Each scene shows the same named points in several views. A view is turned or mirrored, and shifted as a whole, has a little noise and may leave points out.

Scene 1
View 1
j_913: [ -7.9  21.8 -20.0   8.6   4.9  11.9  -4.8 -25.0  10.7  -0.4 -11.3 -11.0
   3.4  12.0   4.0  16.7  -5.7   2.0  -2.8  -0.6 -24.2   0.2   5.9]
j_114: [ -5.5  19.0 -22.5  -2.8  -1.6   4.1 -10.7 -14.0  13.0  -7.0 -13.1  -0.1
   0.0  13.2  -6.3   7.0  -8.2  10.5  -7.6   0.4 -24.7 -15.5   4.1]
j_863: [ -3.9  22.7 -19.9   4.8   6.7  11.2  -3.4 -44.8  18.1  -0.8  -1.7  -2.0
  -1.7  14.6   2.5   6.1 -16.1  -9.9   4.5 -13.9 -12.9  10.5 -17.3]
j_780: [  0.4  14.0 -22.6   6.2   0.9   0.6 -18.6  -2.1  -3.9   2.8  -5.3 -13.1
   0.9  17.4 -16.8   0.1  -4.2  15.2 -11.8   0.7 -31.9 -17.4   6.1]
j_803: [  3.2   8.8 -24.0   5.2   4.5   5.1  -7.1 -23.2 -12.0   3.5  10.0  -9.7
  -1.3  20.0  -5.2  -6.7  -6.1  -3.6   0.4  -4.3 -15.8   3.0 -15.0]
j_488: [-11.7  25.3 -19.3   4.1   3.4  12.3  -5.5 -23.8  20.7  -4.2 -19.8  -5.6
   4.1   9.3   4.6  21.9  -6.9   7.8  -3.1   0.9 -25.1  -6.6  12.8]
j_231: [  2.3  13.2 -22.3   6.1   4.3   3.7 -12.1 -21.1  -1.4   2.6   3.0  -8.9
  -1.2  18.9  -8.8  -2.8  -9.4   1.3  -3.6  -6.1 -21.6  -1.5  -9.8]
j_940: [-14.7  25.6 -21.2  -3.2  -0.2  13.3   1.1 -26.5  25.0 -11.6 -21.5   2.6
   4.6   6.8  11.8  23.3  -7.1   5.5  -1.3   3.6 -17.5  -8.5  10.2]
j_677: [  6.2   3.5 -25.0   8.7   7.0   5.0  -4.6 -19.6 -27.6   6.5  17.0 -15.3
   0.2  21.7  -4.6  -8.6  -1.2  -5.2  -0.4  -1.2 -15.2   6.9 -14.3]
j_583: [ -7.5  16.3 -25.1  -7.5  -2.6   6.7  -2.0 -16.3   9.5 -10.9 -12.5   4.6
   1.1  12.3   3.0   8.3  -6.1   7.3  -2.7   3.3 -16.1 -13.6   3.1]
j_12: [ -6.8  30.4 -18.1   6.4   3.4   6.9 -15.4 -27.4  31.1  -1.7 -17.9  -5.1
  -1.3  12.1  -8.8  14.4 -15.9   6.6  -5.1 -11.2 -29.4  -7.9  -0.1]
j_239: [ -6.4  17.0 -21.1   4.1   4.6  10.8  -2.5 -23.9   4.8  -2.5  -7.0  -8.0
   2.5  12.0   5.5  12.7  -4.6   1.4  -1.7   0.8 -19.2  -0.6   3.2]
j_311: [  3.6  18.4 -20.7   9.3   4.7   2.5 -19.3 -23.0   7.9   5.7  -1.3 -10.2
  -3.4  18.8 -17.0  -3.4 -13.9   3.8  -5.9 -12.4 -27.4  -5.4 -11.0]
j_820: [ -5.7  17.8 -17.1  19.5  12.4  17.1  -2.0 -34.8  -4.4   8.9   0.6 -25.3
   5.3  13.4   9.6  18.0  -2.2  -8.0   1.5  -3.1 -20.6  19.0   2.6]
j_34: [  4.3  20.1 -19.9   5.7   6.0   2.2 -18.4 -32.6  13.5   4.0   2.0  -5.1
  -5.6  18.7 -17.2  -7.0 -18.1  -2.4  -3.2 -17.3 -22.2  -0.5 -22.2]
j_679: [ -5.5  17.6 -23.3  -0.4   1.0   7.0  -6.2 -21.0   9.6  -4.5  -8.6  -1.7
   1.1  13.7  -1.8   7.0  -8.3   3.3  -3.0  -1.6 -19.7  -7.5  -1.9]
View 2
j_677: [ 24.9   6.1   5.8   4.2 -23.9 -44.8 -11.7   8.1  -9.8 -23.3   5.0 -12.0
  10.7   0.2  15.6  -9.1  -8.6 -17.4 -15.6   0.2  29.5  -7.3  -3.6]
j_311: [  5.8  -1.3 -11.1  -9.1  -3.1 -26.3 -23.3   6.3  -8.8  -4.9  13.6  -7.9
  -1.0   6.0  15.3  -5.9   3.7  -6.8 -14.5  10.1  28.6  -9.2   7.6]
j_34: [  0.0   0.5  -7.6  -7.2   4.1 -34.8 -23.4   6.5 -12.7  -1.0  11.8 -17.7
   3.3   4.2  14.5  -2.3   5.0  -0.3 -15.9  11.8  23.1 -11.3  10.6]
j_231: [ 14.0   1.2  -6.4  -4.1  -9.4 -31.0 -18.3   5.9  -8.3 -12.1  11.7 -12.0
   4.1   8.1  14.9  -9.3  -0.2 -11.7 -13.0   6.8  25.3 -10.2   5.0]
j_820: [ 14.3   4.8   2.1  -3.0 -22.3 -25.7 -22.3  -3.8 -19.6 -14.2  16.3  -2.2
  25.5  21.5  29.8  -8.2  -4.4  -6.6  -5.8 -26.2  25.5 -10.7   5.7]
j_863: [  2.7   2.5  -1.3  -1.8   4.3 -35.4 -20.8  -4.0 -19.9  -1.1  15.0 -23.1
  23.8  16.6  21.0  -3.6   4.5   2.4  -6.9  -8.0  11.6 -17.8  17.0]
j_583: [ 26.8  -5.4 -16.3  -4.2  -3.1 -15.2 -15.7  -0.7  -1.4 -14.3  17.1 -19.2
   9.4  23.6  11.7 -18.6   8.9 -23.5  -0.7   5.5   5.4 -17.3  16.0]
j_940: [ 19.7  -5.5 -18.0  -7.7   0.2  -5.9 -22.9 -11.4  -7.4  -7.7  24.1 -17.8
  19.8  36.1  20.5 -19.4  11.9 -16.7   7.6  -8.8  -0.9 -21.2  23.9]
j_12: [  3.0  -6.1 -21.0 -15.9   6.3  -8.4 -29.3  -2.9 -11.1   1.9  22.9 -10.0
   5.0  22.7  19.4 -10.7  11.5  -4.6  -4.2   2.2  14.9 -15.2  19.9]
j_780: [ 21.9  -4.7 -18.5 -13.1 -14.7  -9.0 -22.5   7.5   3.2 -14.7  16.3  -0.3
  -9.1  12.0  13.3 -15.7   2.4 -23.9 -10.3  13.8  29.9  -6.7   3.4]
j_114: [ 20.1  -5.2 -17.3  -9.3  -6.0 -11.6 -21.8   1.8  -1.3 -11.2  17.9 -10.2
   2.1  18.5  13.8 -16.6   7.0 -19.2  -4.0   9.0  16.4 -12.8  12.7]
j_488: [ 16.3  -4.1 -18.7 -11.2  -4.2  -4.1 -24.8  -6.2  -8.6  -7.5  23.4  -9.0
  13.2  32.0  22.2 -17.1  10.0 -14.3   2.9  -7.5  10.2 -16.3  19.6]
j_679: [ 20.3  -2.9 -12.9  -6.1  -3.8 -17.8 -18.8  -0.2  -5.9 -11.7  16.8 -15.8
   9.3  19.3  15.4 -13.9   5.5 -16.4  -3.4   3.3  12.6 -14.7  14.7]
j_913: [ 16.8  -1.4 -12.2  -8.0  -9.5 -13.3 -22.7  -4.3 -11.6 -10.7  20.0  -7.9
  15.3  24.4  22.5 -13.5   4.0 -12.9  -2.2 -10.4  16.7 -15.3  13.7]
View 3
j_12: [  5.3  -6.5   4.0  -5.2 -15.8 -14.7 -13.8 -14.0 -20.3  -5.9  10.9 -16.1
 -18.6   7.2  -5.0 -16.2   5.7   4.3   2.3  21.4 -10.2  -2.5  15.8]
j_583: [ -2.6  -8.4   4.1  -2.8  -3.3  -8.3 -18.7  -8.8 -12.3   3.7   6.4 -10.3
  -7.0   4.8 -10.7 -10.7  14.8  -0.5  -9.1   7.8  -8.5  19.5  -6.0]
j_803: [ 15.0  -6.4   7.0   6.4  -1.6 -17.8  -6.5   2.6  10.5   3.2   6.6  11.6
  -2.0   0.9   6.2 -16.5   3.7   7.7  13.6  -2.5  -9.8  18.2  -7.9]
j_679: [  3.1  -8.0   4.4  -0.7  -5.7 -12.2 -14.3  -7.2  -9.7   0.6   7.4  -7.2
  -9.2   6.1  -4.3 -13.2   9.9   2.6  -1.5   9.0  -8.6  13.2  -1.2]
j_239: [  4.7 -10.4   2.6  -0.1  -6.4 -12.6 -15.0  -6.8 -12.3   1.4   8.2   0.4
  -2.2  16.7   3.3 -11.5  11.1   7.4   0.7  13.2  -7.6  17.1  -2.0]
j_231: [ 12.4  -6.1   7.2   3.1  -3.7 -14.0  -1.7   0.1   3.5  -2.6   7.0   1.5
  -8.1   1.3   4.9 -17.4   1.5   4.0   9.0   3.3  -9.0  10.2  -2.1]
j_114: [ -0.6  -8.4   4.3  -3.5  -5.4  -5.7  -9.2  -7.9 -13.1  -2.2   5.3 -16.1
 -12.5   3.5  -6.2 -13.7   8.8  -3.7  -5.8  12.7  -8.3  10.7  -2.1]
j_311: [ 13.3  -4.0   6.7   1.1  -7.5 -14.9   0.7  -3.7   0.7  -7.1   7.0  -4.5
 -15.9  -1.7   5.0 -19.3  -1.8   1.7  12.7   8.5 -10.0   0.0   4.9]
j_677: [ 16.1  -7.4   6.4   9.9   3.0 -15.7   0.1   7.2  17.0   1.9   5.2  18.6
   2.9   5.3  13.8 -16.8   1.8   8.4  14.4  -6.5  -7.3  22.9 -15.8]
j_488: [ -1.6 -11.5   1.2  -3.9 -12.3  -9.6 -18.3 -13.3 -25.9  -1.0   9.0 -12.0
  -7.8  20.4  -1.5 -10.8  13.4   6.4  -5.7  23.0  -7.3  11.2   5.7]
j_940: [ -5.0  -9.8  -0.6  -5.8 -11.3 -11.5 -29.7 -16.2 -27.5   5.0  10.6 -13.0
  -7.0  17.9 -10.7  -7.8  19.5   7.1 -10.4  19.3  -7.8  16.7   5.0]
j_34: [ 17.0  -1.3   9.3   0.5  -9.6 -22.9  -9.0  -3.9   3.8  -1.6  10.8  -0.4
 -17.1  -7.3  -0.8 -21.0  -1.9   5.9  17.6   4.1 -11.3  -2.0  11.8]
j_780: [  1.7 -11.8   5.4   0.3  -0.4   1.3  14.3  -2.3  -5.2 -11.9   0.0 -14.2
 -11.0   3.9   7.1 -18.0   0.7  -7.7  -1.3  12.5  -8.2   9.7 -12.3]
j_863: [ 15.4  -2.8   5.5   1.5 -13.1 -29.8 -30.6  -8.3  -7.1   7.8  15.9   8.0
  -8.2   6.6  -2.9 -14.8   8.4  17.1  16.0   6.7  -9.0   7.5  15.4]
j_913: [  3.4  -9.4   2.1  -2.1 -11.1 -13.2 -15.5  -9.9 -19.1  -1.4   9.9  -6.4
  -7.0  16.5   1.1 -12.1  10.2   8.5   1.2  18.0  -7.8  10.4   5.4]
View 4
j_803: [ -0.6  21.4  -7.9   4.4  -3.2  -6.5  -8.3  -0.6   5.4  15.2  19.0 -10.1
  13.6   5.6  -5.4  10.1 -20.5  26.2  -3.4  -8.6 -10.2 -12.1  -1.2]
j_488: [-11.9  17.8 -11.1  -4.2 -22.9 -11.3   1.1  13.8  -0.5   8.2  23.1  15.1
 -11.0 -17.5  -9.1  25.8   1.3   8.5  16.3   3.3   4.7 -10.5   4.5]
j_583: [ -7.6   9.9 -15.9   3.5 -10.6  -4.0   9.2   6.4   8.2   7.0  10.7   5.6
  -8.2  -9.1  -9.5  20.4  -7.3  16.4  11.6   6.3   4.4  -3.8  -2.6]
j_12: [-20.9  30.3  -4.1   0.6 -15.4 -13.8  -1.6  17.5 -11.5   4.8  16.7  17.3
  -6.7 -11.3 -11.5  18.1  -4.3   0.1   5.8   8.4   4.3 -13.4   2.7]
j_114: [-14.4  12.4 -12.0   1.0  -9.1  -4.8   9.2   8.7   0.9   3.1  11.1  13.6
  -2.7  -9.1 -11.0  18.3  -4.9  11.3   5.1   6.4   1.7 -10.5  -1.6]
j_239: [ -3.7  18.0 -11.6  -2.5 -20.4 -11.1  -3.5   7.8   4.9  13.8  26.0   2.6
  -6.4 -11.8  -6.3  23.4  -4.1  15.7  14.0  -1.7   0.4  -9.4   5.0]
j_311: [-15.3  27.7  -2.7   1.7  -4.0  -9.3  -6.6   9.2  -9.4   8.1  15.8   6.6
  11.2   1.7  -9.6   8.2 -15.0   9.9  -7.3  -0.5  -7.7 -19.5   0.3]
j_34: [-15.1  38.7  -1.0   9.4  -2.8 -14.4 -11.6   8.9 -10.0   9.8  12.4  -1.5
   8.2   4.8  -9.4   5.6 -22.2  10.4  -6.8   2.2  -3.5 -13.1  -0.9]
j_913: [ -6.8  20.4  -8.6  -4.9 -20.9 -11.9  -4.5  11.2   1.6  11.8  27.2   7.2
  -4.2 -12.2  -6.8  23.5  -3.5  13.9  10.8  -2.7  -0.9 -12.4   4.9]
j_231: [ -8.5  22.1  -6.5   2.9  -3.5  -5.8  -5.5   4.5  -1.4   9.9  17.4  -1.0
  11.6   2.3  -7.4  10.8 -16.8  20.0  -5.5  -4.1  -8.8 -14.6  -0.7]
j_677: [  2.3  19.7  -6.8   1.1  -4.0  -6.0 -11.9  -3.6   5.9  17.7  23.4 -12.6
  19.8   8.2  -3.2   9.6 -21.1  30.4  -7.2 -14.3 -16.3 -15.9   0.2]
j_940: [ -8.1  17.4 -14.1  -0.1 -25.4 -12.0   3.4  13.7   4.3   9.7  18.7  10.4
 -19.5 -19.6  -8.0  27.9  -0.1   9.7  23.3   8.7  11.1  -2.6   2.9]
j_820: [  2.8  25.5  -5.8  -9.4 -26.1 -15.2 -20.0   8.1   1.9  21.1  41.7  -4.6
   6.5  -8.2  -1.5  24.7  -6.9  23.0   9.8 -17.2 -11.0 -17.6  10.9]
View 5
j_940: [ 31.1   8.5   5.3   8.1  -9.5 -12.5  -9.4 -22.5   0.5  20.3  19.5   4.6
 -16.5  15.6   3.5  -3.0  -5.6   2.6   1.3 -30.9   2.2  -3.6   0.1]
j_820: [ 22.6  11.8 -25.4   9.8  -1.8   6.6  -9.8 -10.4  14.0   8.2  13.5  -2.7
 -23.4  15.8  12.0 -17.3 -20.2  -8.8 -10.8  -0.7   4.3   7.6  27.7]
j_780: [  5.6   0.6  -0.7   2.8   8.9  -0.5   9.2 -21.5   0.9   3.8  37.7  -2.5
   0.2  15.1  12.8 -31.7   6.6 -10.7   1.2  -2.2  -5.8 -22.8  13.2]
j_583: [ 23.7  11.4   5.1   4.9   0.5 -14.9  -0.4 -14.2  -1.1   7.5  22.7   1.3
 -10.6  19.5   4.9 -16.6   5.9  -3.2  10.5 -22.5   0.6  -8.7   3.3]
j_488: [ 24.7   3.8   1.8   8.1  -6.6  -4.9  -6.9 -26.6   2.1  18.0  24.9   3.7
 -12.6  12.0   7.6  -8.1  -8.8   1.5  -4.3 -21.7  -0.4  -6.0   5.1]
j_231: [  8.6   9.6  -4.3   1.9   4.3  -1.0   6.0  -1.0   7.2  -5.7  25.9  -3.2
  -9.0  16.8   8.0 -27.3  -0.7  -1.4   4.5  -4.9   3.1  -5.8  25.0]
j_239: [ 22.8  11.7  -8.0   7.0  -0.4  -5.8  -3.9 -13.7   5.0   8.7  20.0  -0.5
 -15.9  16.6   7.5 -17.4  -5.6  -5.5   0.5 -13.5   1.7  -2.4  13.6]
j_311: [  2.7   2.6   1.9   0.3   0.4   4.1   6.7  -2.4   7.4  -4.6  32.4  -1.6
  -4.9  11.9   8.5 -24.3  -3.7   5.5   0.9  -7.7   2.1  -9.5  27.4]
j_114: [ 15.8   4.0   7.2   3.5   0.2  -9.0   3.0 -18.1  -0.7   7.7  30.2   2.1
  -6.9  14.6   6.3 -18.6   3.9  -0.3   5.3 -18.9  -1.2 -14.2   6.2]
j_863: [ 17.3  12.8  -1.4   2.0  -9.9  -1.4  -5.9   7.0  11.6  -1.4  14.9  -0.1
 -20.4  13.8   1.9  -9.0 -15.7  13.4   2.8 -20.6  10.1  10.6  29.3]
j_677: [ 11.7  20.4 -20.9   2.8  13.1  -1.8   7.9   7.7  11.8 -12.0  17.1  -7.3
 -15.0  25.1   9.4 -37.8   1.1 -16.3   8.2   6.4   3.8  -3.0  30.7]
j_12: [ 12.1  -3.3  11.7   2.4  -9.1   1.5  -3.0 -16.6   3.9  11.9  32.5   4.0
  -7.0   5.9   4.6  -8.4  -8.8  14.5  -3.8 -23.4   1.5  -7.2  15.6]
j_803: [ 12.4  15.9 -10.8   3.1   7.0  -2.7   5.9   6.2   9.5 -10.4  18.9  -5.2
 -14.3  20.6   7.1 -30.4  -1.0  -6.5   8.1  -1.5   5.4  -2.1  28.2]
j_34: [  2.0   5.8   1.1  -2.0  -2.4   4.3   4.3  10.4  11.0  -9.6  26.5  -1.6
  -9.2  12.5   4.4 -20.1  -8.1  12.9   2.9  -9.2   6.6   1.4  36.5]
j_679: [ 18.2   8.6   1.7   4.3   0.1  -7.9   0.7 -11.5   3.0   5.3  23.8   1.2
 -11.5  16.4   6.4 -17.2  -0.9  -0.5   5.6 -17.8   0.7  -6.1  12.0]
View 6
j_803: [  9.9  -5.5  -2.2  -1.3 -11.3  -3.3 -10.6  17.6  19.7  -3.0  -3.0  19.7
   7.3   7.5  -7.2  -8.8 -12.1 -10.3  -7.4 -24.8  27.9  -8.6   7.1]
j_311: [  5.3  -6.4  -3.8 -16.0 -16.6  -5.1 -18.8  -0.7  19.3  -2.6  10.7  18.4
   9.4   3.9 -13.9  -6.9 -13.1  -7.2  -1.1 -14.6  29.0   2.6  23.2]
j_820: [  5.7   2.7  10.4  -2.5  11.3   6.6 -27.3   5.9  30.6   8.6  -4.3  18.4
  15.7 -11.5 -17.4  -3.8 -14.9  -8.2  -4.3 -16.5  16.6 -20.1  -3.0]
j_114: [ -3.8  -2.4   6.4 -18.2 -12.9 -10.9 -24.0 -14.8   2.5   3.4   0.7  17.7
   3.8  10.6  -2.3  -9.0  -7.1 -11.5  -9.0   0.1  12.1   0.2  14.9]
j_913: [ -1.4   2.1   9.1 -11.7   2.3  -3.2 -28.7 -11.0  15.0   6.0  -2.9  17.4
   9.9  -2.8  -9.6  -5.9 -10.0 -10.9  -6.0  -5.1  11.1 -10.1   5.8]
j_780: [  1.0  -6.5  15.4 -22.8 -28.7  -2.2 -17.3   0.1   7.3  14.6  13.3  13.3
   4.4  12.9  -7.0  -5.3 -12.5  -6.7 -14.6  -3.1  22.3   3.6  14.6]
j_863: [  3.2  -0.6 -15.4  -2.6  11.7  -9.4 -25.9  -8.0  24.7 -15.0  -9.7  24.3
  13.9  -5.6 -12.3  -9.6  -7.3 -13.5   4.5 -19.5  19.7 -11.9  15.2]
j_34: [  5.8  -7.3 -15.0 -12.1 -10.4 -10.4 -18.8  -1.3  22.8 -13.6   6.6  21.0
  10.5   3.7 -14.6  -9.0 -11.5  -9.4   3.0 -20.2  30.7   1.1  27.1]
j_239: [ -0.5   0.4   7.2  -8.9   0.2  -3.8 -25.2  -5.4  12.1   4.5  -4.7  19.3
   7.5   1.7  -5.7  -7.6  -7.9 -12.3  -8.3  -8.0  12.3 -10.7   4.4]
j_940: [ -8.7   4.2   5.3 -13.7   9.3 -11.9 -33.6 -26.9   3.4   1.4 -11.3  19.8
   6.8   1.3  -2.8  -9.0  -2.3 -15.5  -6.0   4.6  -0.9 -11.5   6.8]
j_231: [  5.0  -5.3  -2.3 -12.6 -13.8  -6.8 -17.6   1.4  16.4  -1.7   4.4  18.8
   7.7   6.3  -9.5  -9.1 -11.3  -9.0  -4.3 -14.1  25.5  -2.1  17.6]
j_679: [ -1.0  -2.1   2.5 -11.9  -5.6  -9.4 -22.6  -9.0   8.3  -0.5  -3.3  19.0
   6.4   7.1  -3.5  -9.4  -6.6 -11.5  -7.5  -5.8  13.7  -5.7  11.6]
j_12: [ -5.4  -0.5  -2.8 -21.8  -3.0  -9.9 -33.7 -26.7  13.6  -2.2   6.7  18.9
  10.6  -1.8 -14.2  -6.4  -7.9 -10.2   0.9   1.6  16.1  -0.4  24.6]
j_488: [ -5.8   2.5   9.2 -18.2   3.7  -6.3 -34.1 -23.8   8.7   7.1  -2.7  16.8
   8.8  -1.4  -7.5  -6.4  -6.3 -11.4  -6.3   5.0   5.3  -7.8   8.6]
j_583: [ -4.2  -2.2   4.4 -11.4  -7.6 -13.1 -22.0 -11.6  -1.0   0.3  -8.6  19.7
   1.8  13.5   2.3 -11.2  -3.4 -13.6 -10.3  -2.3   8.1  -6.0   8.4]

Which points are out of place in each view (at most two, in the order of its rows)? Write - if all are in place.
view 1 => -
view 2 => j_114
view 3 => j_913
view 4 => j_239, j_677
view 5 => j_34
view 6 => j_231
